Each scene shows the same named points in several views. A view is turned or mirrored, shifted and resized as a whole, has a little noise and may leave points out.
(in the rows, 128 means zero)

Scene 1
View 1
bateg: [117 138 129 120 137  85 133 110 117 143 103 107 116 151 140 113 125 126
 141 169 152 132  92 120 160]
tatab: [137 133 114 131 159 105 147 116 107 128  97 134  82 153 132 121 113 126
 171 133 123 139 128 134 117]
Puler: [137 134 128 124 152 105 137 110  95 140  90 118  98 156 138 115 112 124
 166 148 122 132 131 137 124]
lebe: [131 139 126 122 146  97 141 116 111 137 101 123 101 153 137 116 117 126
 159 147 131 133 114 129 132]
zon: [130 151 106 127 151 102 158 130 138 114 125 152  90 139 127 123 118 136
 161 109 138 137 112 115 122]
vum: [135 157 123 112 141 108 148 128 123 130 122 126 113 137 133 112 118 135
 152 125 128 126 124 120 124]
tose: [125 149 135 111 131  98 134 118 114 149 108 105 125 146 141 106 124 131
 140 160 136 123 108 125 148]
tupi: [132 161 125 109 137 104 147 129 132 128 128 126 116 134 132 110 122 136
 147 121 132 125 118 117 130]
zamup: [141 165 138 105 131 116 143 128 107 142 119 112 127 138 139 104 115 136
 151 131 117 116 135 129 123]
sedop: [128 162 142 103 125 100 133 124 119 147 123 104 136 138 142 105 123 135
 129 150 142 121 109 119 150]
veso: [142 148 126 119 152 115 144 121 104 135 105 127 102 148 136 112 112 130
 167 127 116 128 139 132 114]
bipes: [127 157 125 110 132 100 144 127 131 132 126 122 118 137 134 111 123 136
 140 132 140 127 106 112 140]
dodi: [126 140 119 122 149  97 146 119 122 128 110 128 100 148 135 119 121 127
 153 139 140 137 106 123 136]
mese: [132 168 118 111 133 106 152 137 143 122 142 137 118 128 132 111 121 139
 140 111 138 127 110 108 130]
View 2
lebe: [123 128 129 140 133 141 141 134 125 132 134 148 147 128 126 131 113 126
 134 132 125 119 115 131 131]
zon: [144 124 123 126 139 149 128 130 115 119 117 128 156 127 130 138 126 118
 139 134 122 125 119 139 129]
mese: [148 124 122 120 142 135 116 126 124 111 116 123 157 128 132 141 138 126
 134 136 125 131 131 139 132]
bateg: [112 114 125 148 135 140 126 128 140 134 141 140 134 119 123 125 107 145
 126 129 112 126 117 142 140]
vum: [137 133 127 129 138 135 133 131 122 120 126 141 156 130 130 137 129 124
 131 134 130 124 125 134 131]
dodi: [129 122 128 137 136 148 135 133 123 128 130 139 148 124 125 131 115 123
 137 131 119 122 114 136 131]
Puler: [116 135 134 142 133 142 156 140 120 134 138 160 152 127 127 129 107 124
 133 133 130 112 113 125 129]
tupi: [139 129 122 126 138 133 127 131 123 119 122 134 157 129 131 138 130 128
 132 134 126 126 130 137 131]
sedop: [125 129 123 134 136 119 119 124 142 126 135 143 145 128 128 134 127 149
 121 131 124 131 138 137 139]
tatab: [128 133 132 136 133 154 154 140 111 129 128 148 155 129 129 133 112 109
 141 134 127 112 106 130 125]
tose: [117 126 124 142 135 126 130 129 140 132 140 148 144 125 126 131 116 147
 124 130 122 127 128 135 139]
veso: [131 142 130 131 134 137 151 139 116 124 130 154 159 129 131 136 121 118
 135 136 136 117 119 123 127]
bipes: [140 128 124 127 140 135 127 130 125 120 123 135 156 128 128 138 130 126
 135 135 125 125 124 138 130]
View 3
veso: [121 123 123 128 123 123 115 127 146 143 114 145 125 117 131 153 129 136
 130 135 136 131 125 141 117]
zon: [132 120 135 121 116 138 112 110 124 150 111 153 128 137 113 140 138 144
 146 124 137 125 130 149 114]
bipes: [139 126 130 129 122 131 127 116 126 139 122 144 138 122 121 141 140 142
 138 123 134 134 121 141 122]
lebe: [112 126 122 133 127 127 123 124 135 137 125 146 126 117 116 145 129 132
 138 131 133 132 127 132 129]
tupi: [139 127 129 130 121 130 128 116 126 137 122 141 139 121 125 143 142 143
 137 124 135 132 120 140 118]
mese: [150 126 134 128 118 136 129 111 119 137 122 142 144 126 122 137 145 150
 141 117 132 132 119 145 114]
zamup: [135 129 122 134 124 121 129 124 143 132 125 137 139 105 138 154 138 136
 124 132 134 138 117 139 118]
tatab: [108 118 125 127 123 127 108 123 142 150 112 151 115 125 117 150 128 131
 137 133 136 125 133 138 120]
sedop: [136 138 123 139 128 125 147 123 126 119 138 138 147 108 122 141 141 136
 134 124 130 142 112 129 133]
tose: [124 137 122 140 132 123 149 126 126 117 139 138 145 104 118 141 138 132
 136 128 131 141 115 124 138]
Puler: [104 126 120 132 128 121 117 128 146 138 121 147 118 116 120 152 124 127
 132 137 136 131 130 130 129]
vum: [135 124 128 129 121 130 123 121 132 140 122 143 136 119 127 145 139 142
 134 126 134 134 122 141 118]
View 4
bipes: [139 119 133 129 167 100 110 157 110 132 103 118 138 139 122 147 126 120
  95 121 124  98 121 131 132]
lebe: [126 100 136 133 166 120  97 123 128 149 125 126 136 120 112 162 124 150
  96 137 132 118 117 135 122]
veso: [137 100 118 151 173 111  98 112 116 152 126 129 142 131 132 151 130 144
 132 120 132 125 124 137 123]
dodi: [125  98 150 132 172 114 101 129 120 139 109 122 129 124 105 165 122 141
  82 132 129 112 112 126 135]
bateg: [115 111 153  94 153 141  96 154 134 150 122 111 133 107  90 169 117 156
  45 152 143 111 109 137 123]
vum: [137 115 125 135 171 101 103 148 115 137 109 121 142 142 123 145 127 121
 105 119 123 106 122 133 132]
Puler: [124  94 128 144 166 130  93 106 132 163 139 132 141 113 117 163 127 160
 114 135 142 131 115 133 118]
tupi: [139 119 127 127 169  96 110 159 107 132 100 116 140 145 123 148 128 116
  94 118 124 100 124 132 131]
mese: [143 120 134 130 174  82 117 174  99 114  84 115 139 147 125 142 124  98
  88 111 117  85 123 128 140]
zamup: [142 120 113 130 160 103 104 153 110 142 119 118 148 142 132 142 132 121
 120 117 133 109 129 140 125]
sedop: [132 135 117  86 148 126  99 189 126 147 121 108 148 131 119 144 128 131
  69 133 141 106 128 149 118]
tose: [122 118 128  95 149 132  95 164 132 155 131 112 145 117 111 151 123 144
  71 142 147 115 123 146 117]
zon: [138  98 156 158 183  85 115 127 105 118  84 126 131 141 116 161 122 117
  98 119 109  98 113 113 149]
View 5
zon: [126 106 106  93 142 123 107 104 126 156 160 100 132 119 184 142 119 126
 124 158 144 142 116 124 128]
vum: [119 114 106 131 130 110 105 121 135 136 151 118 134 114 159 120 119 136
 157 144 137 137 129 117 133]
sedop: [133 124 108 149 110  96 100 133 132 140 145 152 157 117 149  85 118 134
 205 123 134 122 137 132 127]
tatab: [119 104 110 104 105 128 108  98 122 128 156 101 106 143 138 136 139 132
 110 133 128 152 129 121 143]
veso: [108 112 105 132 114 117 109 109 134 120 151 108 106 125 130 124 127 141
 134 136 131 153 133 107 147]
bateg: [145 112 114 124  84  99  98 129 108 151 151 155 167 131 144  83 135 120
 194 109 128 113 146 157 118]
zamup: [108 128 102 160 120 103 104 130 149 121 146 133 123 114 133 108 115 145
 176 133 133 140 135 104 147]
Puler: [117 105 114 120  68 118 105 104 110 113 151 119 100 157 104 113 156 135
 128 106 118 148 146 130 145]
dodi: [133 104 112 102 107 117 102 109 115 146 159 117 138 132 156 117 130 126
 143 130 132 135 131 140 126]
bipes: [123 115 106 123 135 110 105 121 136 146 153 122 144 114 168 117 119 131
 159 147 142 134 123 122 132]
lebe: [127 109 112 117  94 118 103 111 116 132 150 117 127 136 138 115 136 128
 146 121 128 139 137 135 136]
mese: [127 117 106 124 159 108 103 121 145 156 153 123 150  99 191 121 104 128
 166 158 150 131 118 121 128]
View 6
zon: [129 111 121 134 126 147 173 127 134 123 107 129 139 126 147 174 154 125
 135 146 109 133 106 114 116]
zamup: [137 117 137 123 133 119 155 121 148 119 127 151 115 124 139 143 120 157
 125 116 159 121 142 139 138]
mese: [119  91 129 114 123 124 166 120 122 121 111 119 128 123 143 161 145 160
 136 140 132 131 119 122 111]
Puler: [146 135 131 156 146 151 158 133 171 121 131 167 136 140 137 143 140 111
 125 113 130 127 147 141 144]
veso: [149 136 130 141 134 135 164 126 159 121 124 159 126 125 147 156 133 122
 126 121 141 127 125 137 136]
tatab: [146 137 125 155 139 153 163 132 164 122 120 157 142 134 145 163 147 104
 130 125 117 133 122 130 135]
tupi: [124 102 131 124 132 128 160 121 135 117 119 133 128 126 140 151 140 154
 131 130 132 130 129 124 120]
bipes: [124 104 131 125 129 131 161 122 133 120 120 131 130 129 142 153 144 148
 129 132 130 127 131 129 118]
dodi: [129 109 130 150 143 152 162 135 148 120 125 139 145 143 137 149 157 125
 129 130 111 134 142 127 124]
tose: [122 100 141 137 154 138 145 131 149 116 134 147 134 145 120 122 141 154
 126 111 133 126 174 141 136]
lebe: [133 119 131 148 145 149 157 133 155 120 126 149 138 139 134 143 147 126
 129 119 122 132 149 134 133]
bateg: [115  92 138 147 159 157 148 138 146 118 134 141 148 158 116 120 159 142
 126 116 109 133 180 133 129]
vum: [128 104 134 125 136 130 158 121 142 121 125 139 126 131 138 141 137 153
 130 123 141 126 142 134 127]
sedop: [121 101 143 129 149 129 142 126 147 113 138 148 125 143 120 117 134 161
 126 108 147 125 174 145 135]

Which points are out of place in each view (at most two, in the order of its rows)? Write none if all are in place.
view 1: bipes
view 2: zon
view 3: tose
view 4: zamup
view 5: bateg, Puler
view 6: vum, sedop

Scene 2
View 1
Mag: [100 135 102 136  99 150  79 138 167 128 118 105 158 150 177 150 123 123
 128 111 120 146 165 121 131]
Fel: [112 137  75 128 108 136  65 148 176 130 131  89 160 165 139 148 126 125
 114 134 127 147 143 117 146]
nunot: [132 129  99 106 119 147 105 126 156 132 112 130 153 151 146 129 118 138
 108 109 134 131 139 124 127]
gabim: [132 126  92  79 131 155 111 124 153 147 101 131 140 152 119 125 121 129
 111 117 151 115 130 118 132]
vuzuk: [145 126  87  61 145 155 121 119 150 153 104 135 135 155  97 113 121 128
 100 121 163 108 113 124 135]
Resa: [128 135  86 151 106 117  84 139 171 115 138 107 169 164 155 142 126 147
 106 121 117 160 142 125 143]
lep: [193 120  67  64 158 118 137 114 150 137 123 153 150 174  62  98 127 160
  65 128 167 120  79 129 142]
mozuz: [ 81 130  89  89 114 179  69 139 165 163  98  95 134 150 145 152 119  94
 141 127 140 116 157 110 133]
dolu: [136 130  95 119 121 133 103 129 159 129 122 127 157 160 142 130 122 141
 104 112 133 139 137 125 132]
zonar: [153 126  93  95 132 140 120 117 150 134 114 140 151 157 122 116 121 144
  99 112 145 125 121 124 130]
rof: [110 127 109  96 119 164 103 126 151 144  97 128 140 145 155 136 115 120
 126 107 139 118 151 121 123]
rura: [131 129  99 120 117 135 103 126 157 128 117 125 154 157 147 132 120 141
 110 109 130 136 139 123 131]
nuset: [102 135  85 122 108 148  65 144 172 141 122  94 154 161 146 151 123 115
 127 128 130 139 152 115 143]
bagov: [171 121  81  65 149 138 130 119 149 142 113 145 144 162  86 107 125 147
  85 120 158 114  98 127 137]
View 2
zonar: [129 123 146 113 128 141  92 153 106 107 182  89 118 133 130 152 119  84
 161 129  88 150 155 155  97]
vuzuk: [142 122 165 102 144 133  97 171 113 115 162  92 123 148 123 145 176  75
 178 129  73 145 138 145  86]
mozuz: [176 104 115 124 137 156 161 130 117 109 107  93 166 101 132  88 140 135
 119  96  95 143 117  97 116]
gabim: [149 113 138 112 134 141 117 150 111 112 152  89 138 129 131 128 146  97
 160 117  80 148 135 130  97]
lep: [124 134 186 101 141 122  63 192 118 126 166  97 102 170 118 173 198  52
 205 143  63 142 154 166  63]
bagov: [134 124 170 100 143 130  84 174 115 117 172  94 116 152 122 151 175  66
 188 133  71 145 147 152  79]
nuset: [168 122 118 146 122 154 123 132 135 108  75 105 150 101 124 121 130 125
 109 108 110 129 140 117 107]
dolu: [140 127 139 132 119 148  95 142 122 107 124 102 124 115 125 149 115 101
 134 127 102 137 158 147 100]
rof: [154 113 114 129 126 154 131 130 113 103 126  93 147 103 135 115 112 124
 121 109 103 146 139 120 113]
Mag: [156 124 108 152 113 161 117 124 129 103  99 107 146  89 133 126  87 132
  99 114 123 133 156 127 119]
rura: [145 124 128 132 120 151 100 138 122 109 134  98 131 112 127 147 110 105
 130 124 106 139 161 143 104]
Fel: [162 127 124 152 117 156 106 138 140 112  65 116 140 101 120 132 140 120
 110 114 114 128 155 129 102]
View 3
zonar: [139 141 159 143 121 135 125 143 134 168 107 111 114 112 107 139 125 130
 115 113 125 151 152 124 134]
lep: [161 159 173 102 117 185 129 164 117 188  97 102  91 110  81 145 137 127
  98 131 109 142 165 124 152]
rof: [119 128 139 169 130 105 135 112 147 161 125 125 134 113 145 121 130 135
 135 109 143 142 133 124 125]
bagov: [155 158 166 122 124 160 134 154 121 185 101 104 102 111  98 139 136 136
 108 127 117 144 154 120 145]
mozuz: [116 136 125 163 132 106 154 108 145 172 136 130 139 118 177 111 150 140
 142 119 149 130 122 113 129]
nuset: [115 121 126 157 117 128 126 102 163 152 132 134 133 116 159 117 136 128
 131 112 151 114 134 125 125]
Resa: [120 104 141 154 103 143  94 109 171 136 127 137 127 114 127 136 112 112
 120 101 146 120 149 140 121]
gabim: [142 153 156 138 128 138 138 143 127 180 110 110 110 112 114 133 136 136
 116 121 125 147 146 117 141]
vuzuk: [146 160 158 131 131 143 147 145 120 190 108 105 113 113 116 127 146 141
 114 126 123 149 144 112 145]
Mag: [114 110 132 175 120 105 115 102 164 142 131 134 136 116 148 127 121 123
 131  97 151 134 135 130 115]
nunot: [128 127 147 156 123 122 121 125 144 159 115 119 124 114 123 132 123 130
 120 107 137 146 145 129 129]
dolu: [130 124 147 153 117 131 111 125 147 155 117 122 122 112 120 138 118 125
 119 107 134 141 148 129 129]
View 4
bagov: [128  82 153 125 135 171 171 108  90 155 116 140 198 166 152 138 175  96
 148 154 136 136  84 151 114]
lep: [134  76 157 128 131 188 186 117  66 161 116 154 233 158 129 142 199  92
 154 150 132 124  78 156 113]
mozuz: [118 114 126 115 145 143 129  75 126 114 130 115  59 145 197 120 132 133
 133 143 117 167  82 138 112]
zonar: [127 106 146 119 135 158 156 113 106 161 114 135 164 161 150 134 154 111
 140 161 126 130 106 145 113]
Resa: [132 152 125 113 125 153 128 119  99 164 120 157 106 104 119 113 136 154
 115 149 104 124 135 154 113]
vuzuk: [122  80 148 124 143 164 166  98 104 143 118 126 169 173 172 139 166  97
 151 155 136 145  77 144 114]
nunot: [129 124 137 114 136 148 142 111 117 160 117 127 123 150 156 125 139 124
 128 159 120 133 120 143 112]
dolu: [131 125 140 120 130 155 146 121 105 167 113 143 153 141 133 124 146 125
 129 156 118 121 127 147 111]
rof: [118 127 132 117 140 142 131  97 125 142 123 116  88 149 177 119 124 131
 129 155 119 145 108 140 111]
rura: [127 119 140 119 138 146 144 113 121 157 113 124 130 159 160 126 139 120
 131 161 124 136 118 141 110]
Fel: [129 142 125 115 133 156 126  98  93 133 128 153  82 107 143 113 145 156
 120 137 104 145 106 153 112]
nuset: [128 136 120 113 137 151 124  92 108 129 129 141  68 115 159 113 133 146
 123 140 104 151 100 148 111]
gabim: [123  97 143 120 140 156 152 102 111 146 121 125 140 164 175 129 150 109
 141 150 129 143  92 140 112]
Mag: [125 151 126 110 134 139 120 101 128 150 121 129  69 126 157 117 118 149
 114 151 110 144 130 141 109]

Which points are out of place in each view (at most two, in the order of its rows)? Write none if all are in place.
view 1: rof
view 2: zonar, vuzuk
view 3: gabim
view 4: dolu, rura

Scene 3
View 1
derid: [134 121 123 116 133 114 128 121 125 126 144 117 143 140 120 135 124 114
 127 128 134 142 131 127 135]
dobe: [129 122 111 133 135 122 129 123 131 126 151 120 138 147 114 138 115 127
 131 122 132 138 124 125 126]
Ges: [107 136 121 148 132 129 131 110 130 117 151 128 125 145 111 131 120 143
 136 127 130 126 117 115 116]
fusuf: [118 136 130 114 131 125 135 120 127 141 137 113 131 146 118 133 136 130
 128 137 138 147 134 114 128]
zamib: [123 131 126 116 135 125 135 125 127 147 139 113 133 149 115 136 132 131
 130 129 137 148 135 115 127]
gar: [129 121 109 121 142 130 134 130 129 153 145 117 139 151 110 140 120 132
 132 121 133 147 133 120 121]
Gek: [136 119 115 102 139 123 135 134 127 160 140 110 144 150 114 140 130 120
 128 125 137 157 140 122 129]
Zit: [109 138 127 131 133 133 136 116 129 136 143 120 125 148 112 132 130 143
 134 133 135 139 125 112 119]
doku: [127 133 131  98 132 121 136 126 125 150 134 107 138 143 119 134 143 118
 126 137 141 154 142 116 135]
Mato: [112 144 137 116 127 126 135 114 127 133 137 116 127 143 119 128 143 131
 131 141 140 142 131 111 129]
Rari: [135 122 122 123 131 110 126 117 126 107 146 120 142 137 123 132 121 112
 126 131 132 136 125 131 139]
nare: [112 139 130 135 128 125 132 111 127 117 145 123 126 140 118 130 129 134
 132 134 133 131 121 115 127]
san: [145 117 125 109 131 105 126 123 123 113 146 116 148 133 127 130 123 101
 123 131 134 142 132 135 147]
mima: [121 132 122 117 135 128 136 125 128 150 140 115 133 149 113 138 134 133
 131 130 137 149 133 115 122]
View 2
dobe: [115 133 119 132 128 137 120 141 119 150 125 128 105 147 140 124 140 146
 143 151 115 141 145 128 109]
Gek: [125 122 132 133 151 116 113 156 140 143 144 109 125 135 112 140 154 130
 133 142  87 129 151 126  99]
derid: [122 130 124 134 132 127 128 135 138 122 125 123 109 134 129 134 139 143
 134 154 105 144 142 135 105]
san: [129 123 121 136 125 126 131 128 152  96 119 126 111 133 130 133 136 141
 128 170 100 149 141 142 103]
fusuf: [128 132 136 140 146 128 130 147 118 146 131 109 100 120 114 141 128 152
 148 128  95 138 143 122 116]
Zit: [118 139 129 139 142 141 130 146 102 166 128 117  91 125 126 135 125 162
 155 124 109 139 141 119 120]
doku: [136 119 142 142 161 113 124 152 143 130 143  97 117 113  98 152 142 136
 138 136  72 131 146 126 105]
mima: [121 134 130 138 142 130 124 149 111 164 134 115 104 132 125 135 135 153
 150 129 105 135 145 121 115]
zamib: [124 131 132 139 145 126 124 150 122 151 136 108 108 125 117 140 136 146
 146 135  96 134 148 123 111]
Mato: [129 133 138 140 145 134 138 140 114 142 124 108  90 111 114 143 117 162
 151 125  96 141 139 122 120]
Ges: [111 144 123 137 125 150 131 138  93 167 119 132  87 136 144 124 122 168
 155 132 127 146 141 120 123]
gar: [119 131 125 136 136 129 119 148 122 153 134 118 110 141 126 133 144 143
 144 141 106 134 148 124 107]
View 3
derid: [121 161 134  97 118 129 124 139 108 138 138 115 144 119 129 164 164 115
 102 142 145 118 120 125 128]
zamib: [121 144 146 103 122 135 123 138 123 130 130 111 156  91 132 168 144 142
  97 133 140 122 133 144 120]
Rari: [121 166 129 108 114 128 130 147 108 141 136 131 141 134 125 154 169 103
  94 137 152 112 116 110 124]
fusuf: [124 132 141 123 119 129 132 139 138 116 120 118 159  90 140 161 134 145
  91 116 143 121 138 134 107]
Gek: [121 156 152  82 118 139 105 131 114 128 139  94 154  94 134 183 150 141
 106 155 132 125 126 158 136]
mima: [116 141 141 111 126 139 123 146 128 135 127 119 146  84 121 167 137 144
  88 126 150 121 143 144 118]
Ges: [116 135 124 136 137 139 140 167 129 148 118 148 134  98 106 154 144 135
  67 111 169 112 148 124 109]
dobe: [114 158 134 105 131 141 124 154 112 149 131 130 136 108 109 165 156 125
  86 140 159 116 134 135 126]
Mato: [126 132 143 128 111 122 138 136 134 116 120 120 161  94 144 153 138 140
  97 115 142 120 131 127 108]
san: [125 172 136  95 104 126 125 135  99 136 144 120 144 141 133 157 178  99
 109 152 143 116 104 112 130]
doku: [130 147 158  92 106 126 110 119 124 110 137  87 170  94 157 175 142 144
 117 143 120 131 119 149 125]
nare: [120 140 129 132 125 129 141 155 127 135 122 139 143 104 125 150 142 129
  78 113 157 114 139 117 108]
Zit: [119 134 136 125 126 137 132 151 135 131 117 130 148  87 124 161 136 146
  79 115 155 118 147 137 111]
gar: [114 149 143  91 131 146 109 146 119 144 132 112 140  87 116 179 144 146
  92 148 144 122 142 155 131]
View 4
dobe: [102 113 100 126 134 130 138  99 137 125 125 146 117 121 132 117 111 135
 137 119 140 142 109 123 134]
derid: [108 109 111 122 130 122 130  92 122 126 122 132 116 120 131 106 103 130
 135 126 126 133 123 112 129]
mima: [105 128 110 112 126 138 135 110 142 121 125 130 110 127 140 122 113 135
 139 109 157 140 115 120 127]
gar: [103 112 104 112 130 133 142  90 131 118 130 136 105 138 138 118 107 134
 138 104 163 144 115 116 127]
Zit: [105 139 110 112 126 141 136 122 153 123 124 128 116 117 144 125 119 135
 142 112 154 140 112 124 129]
nare: [104 138 106 119 129 137 135 125 154 126 122 133 118 112 141 126 119 136
 141 119 148 139 111 127 131]
Ges: [103 142  97 125 133 140 132 128 161 129 122 143 123 104 138 130 121 139
 139 124 147 143 101 136 136]
san: [109 104 117 129 130 113 127  86 112 129 123 132 121 112 122  95  98 128
 130 140 106 126 125 107 131]
Rari: [107 112 108 129 132 120 129  97 124 127 121 137 124 109 127 105 106 131
 132 139 113 130 117 119 135]
zamib: [105 125 115 107 123 134 135 103 135 120 122 123 106 129 141 113 107 132
 139 110 152 137 125 113 124]
Gek: [107 103 119 107 122 127 136  83 117 112 127 122  99 144 137 107  99 128
 135 103 153 135 131 106 121]
Mato: [113 139 123 106 118 132 126 124 141 123 116 114 116 114 146 114 115 128
 143 118 141 132 128 117 124]
doku: [114 116 136  96 114 126 128  94 117 113 122 104  98 140 142  99 100 124
 139 104 147 126 145  99 114]
fusuf: [109 129 121 106 120 133 130 113 137 123 120 118 112 125 142 113 109 131
 140 115 148 133 126 113 125]
View 5
derid: [122 134 133 131 120 123 138 122 136 144 140 138 144 122 137 129 131 136
 127 130 142 132 112 117 139]
Zit: [126 136 141 126 119 126 129 119 115 125 117 124 144 124 128 126 151 130
 123 141 135 144 121 127 136]
nare: [132 141 138 129 117 120 132 117 124 131 119 127 150 121 124 119 145 131
 124 136 134 140 121 131 138]
Ges: [128 150 139 130 124 123 134 114 115 125 120 126 151 123 112 115 147 130
 120 140 135 141 129 133 139]
san: [120 134 131 133 121 122 141 123 146 152 152 149 146 119 142 127 118 141
 131 122 145 125 107 113 142]
Rari: [130 142 132 133 120 118 138 118 138 145 140 139 151 119 127 119 128 135
 128 126 141 128 115 121 142]
Gek: [107 120 136 128 123 138 132 130 126 136 139 136 133 126 154 142 136 137
 125 137 146 135 109 110 137]
Mato: [132 129 141 121 107 123 128 123 125 129 116 123 142 121 140 130 149 131
 129 136 133 140 113 127 136]
gar: [107 131 138 128 131 140 135 126 117 131 135 133 137 128 139 135 139 133
 118 140 145 140 119 114 138]
doku: [117 112 140 123 109 133 129 132 130 137 131 131 130 123 165 144 141 136
 132 133 141 138 100 111 135]
View 6
Mato: [133 139 162 118 135 118 134 133 131 116 133 127 132 119 127 160 115 126
 124 136 142 124 132 145 131]
fusuf: [126 130 157 126 137 123 133 132 137 111 133 126 129 122 126 159 111 124
 127 124 144 130 137 144 129]
derid: [124 117 139 139 140 116 146 132 142 112 136 139 118 128 118 141 109 112
 136 115 136 130 128 141 123]
Rari: [134 119 132 138 140 107 155 133 138 119 138 144 116 131 113 136 111 111
 140 122 133 127 115 139 122]
doku: [102 123 161 133 130 115 124 138 146  96 122 131 130 118 131 160  95 114
 124 115 131 128 153 152 134]
dobe: [134 116 137 136 148 134 146 125 141 117 144 131 117 133 119 141 119 122
 137 113 149 133 124 133 120]
mima: [131 127 155 126 143 140 132 128 138 115 141 124 124 125 126 156 118 129
 130 119 154 135 137 137 128]
san: [122 114 130 145 136  98 154 135 142 111 133 148 115 131 114 134 103 100
 137 117 122 124 120 145 122]
nare: [147 134 148 123 146 124 145 127 130 124 142 129 125 127 120 149 123 131
 131 134 149 128 120 136 124]
gar: [119 114 146 135 145 145 133 125 146 109 140 126 122 130 127 150 112 123
 132 103 152 138 142 135 125]
Zit: [139 134 158 118 145 137 135 127 134 120 141 122 128 125 125 159 122 134
 129 128 154 132 131 136 126]
zamib: [122 124 152 126 139 130 131 129 141 109 134 126 127 123 127 156 110 124
 129 116 145 134 143 142 127]
Ges: [162 138 146 116 152 137 154 125 127 137 152 129 122 133 115 148 139 140
 134 136 162 128 108 129 119]
Gek: [ 99 113 154 137 137 135 122 131 152  97 129 124 126 123 134 160  98 117
 127 101 144 137 159 145 131]

Which points are out of place in each view (at most two, in the order of its rows)? Write none if all are in place.
view 1: doku, mima
view 2: gar
view 3: fusuf
view 4: nare
view 5: san
view 6: Ges, Gek
